The views of a scene show one set of named points, each view turned or mirrored, shifted and resized as a whole, with a little noise and some points left out.
(in the rows, 128 means zero)

Scene 1
View 1
Q614: [133 142 162  70 125 151  95  89 133 127 110 138 106 107 156 147]
Q596: [136 138 117 106 154 178 132 133 119 129 123 100 140 110 182 130]
Q75: [103 143 178 118 126 123  96 117 193 145 130 136  75 116 126 116]
Q258: [137 153 160  91 128 172 100  99 155 137 102 121  92 136 161 160]
Q435: [119 117 167  35 122 153  95  79  90 124 106 149 118  94 163 146]
Q547: [138 135 147  57 130 151  97  88 106 113 112 138 132  87 167 143]
Q793: [119 131 133  96 147 139 115 114 126 120 133 126 137  84 158 113]
Q170: [132 149 130 120 143 152 119 138 150 124 139 108 130  97 159 113]
Q953: [115 113 138  86 151 177 137 139 112 143 122 107 119 114 177 126]
Q145: [124 139 172  77 127 149  96  96 141 137 110 140  95 120 156 148]
Q74: [144 156 145  81 129 154  97  92 136 113 117 127 127 103 162 148]
Q496: [121 134 174  58 121 139  95  85 128 129 111 149 103 102 155 141]
Q300: [116 125 139  89 148 160 124 122 116 133 127 118 126 101 169 119]
View 2
Q496: [ 87 138 108 138  92 163 118 154 117 155 162 103  69 129 149 110]
Q953: [135  58 115 152 122 119  82 136 101 151 106 120 105 107 134 120]
Q75: [128 208 133 155 104 231  87 118 105 151 113 100 136 108 134 117]
Q547: [ 83 104 127 129  87 115 120 150 123 163 159 123  61 137 154 116]
Q793: [132 124 171 163  84 146  96 119 104 182  91 149 119 106 137 129]
Q596: [133  60 143 141 113 105  97  98 130 155 102 151 114 115 146 137]
Q258: [115 136  80 124 133 169 103 112 149 131 150 110 115 118 155 128]
Q300: [126  86 141 155 107 123  99 135 108 165 110 130 102 114 135 114]
Q170: [137 120 164 151  97 140 103  98 119 176  92 152 129 116 142 134]
Q145: [107 140  96 127 110 170 108 137 120 142 155  97  93 124 152 114]
Q614: [ 95 139 107 129 101 153 113 137 129 145 157 110  83 132 153 123]
Q435: [ 70 106 104 140  91 130 118 185 115 151 174  98  43 140 148 107]
View 3
Q74: [ 85 120 109 126 163 137 121 107  89 176 109 150 130 108 154  92]
Q547: [ 72  95 113 114 149 115  80 108  88 180  88 143 134 130 169 102]
Q793: [122 159 125 102 196 108 155 134 136 129 125 116 137 139 133 107]
Q145: [ 71 122  97 108 136 137 107  85 111 168 136 138 107 119 157  59]
Q75: [ 99 180 111  99 127 126 176  89 128 158 181 114  99 104 121  24]
Q953: [ 97 114  82 103 194 138  85 129 169 110 124 137 127 146 171 115]
Q596: [106 125  93 119 222 150 109 146 139 116 110 149 140 133 162 133]
Q300: [ 98 122 108 106 182 120 111 127 139 130 116 133 129 148 160 110]
Q258: [ 78 133  75 129 159 176 122  94 106 164 145 159 106  94 164  62]
Q496: [ 86 111 122  99 141 102 103 102 107 176 103 122 126 131 161  89]
Q170: [122 152 122 113 207 126 154 137 130 133 126 132 138 126 135 104]
Q614: [ 72 114 104 115 136 130 106  97  93 177 120 140 114 120 156  74]
View 4
Q170: [170 149 156 135 132 144 123 124 154 140 123 119 118 138 125 120]
Q614: [137 151 137 104 123 114  79 116 171  85 151 130 127 147 159 111]
Q258: [134 169 128  89 149 116  97 119 151  77 128 135 121 168 155  90]
Q75: [185 195 100 130 142 117 120 167 135  81 138 119 163 145 148 113]
Q300: [143 128 145 133 126 117  94 108 152 129 133 137 114 143 125 137]
Q74: [135 155 157 103 127 129  95 110 174  95 139 123 119 137 164 106]
Q596: [134 126 158 127 138 131 109  92 149 144 112 133  89 148 117 125]
Q496: [130 151 128 107 116 102  71 125 170  75 153 134 138 147 167 123]
Q435: [113 128 138 106 102  91  52 107 182  78 162 143 123 138 166 139]
Q953: [131 126 137 126 133 105  96 102 140 133 117 150  97 155 114 138]

In a view up to two points have been moved. Name them for each view, in the order of its rows, or write -.
view 1 -> Q793
view 2 -> -
view 3 -> Q496
view 4 -> -
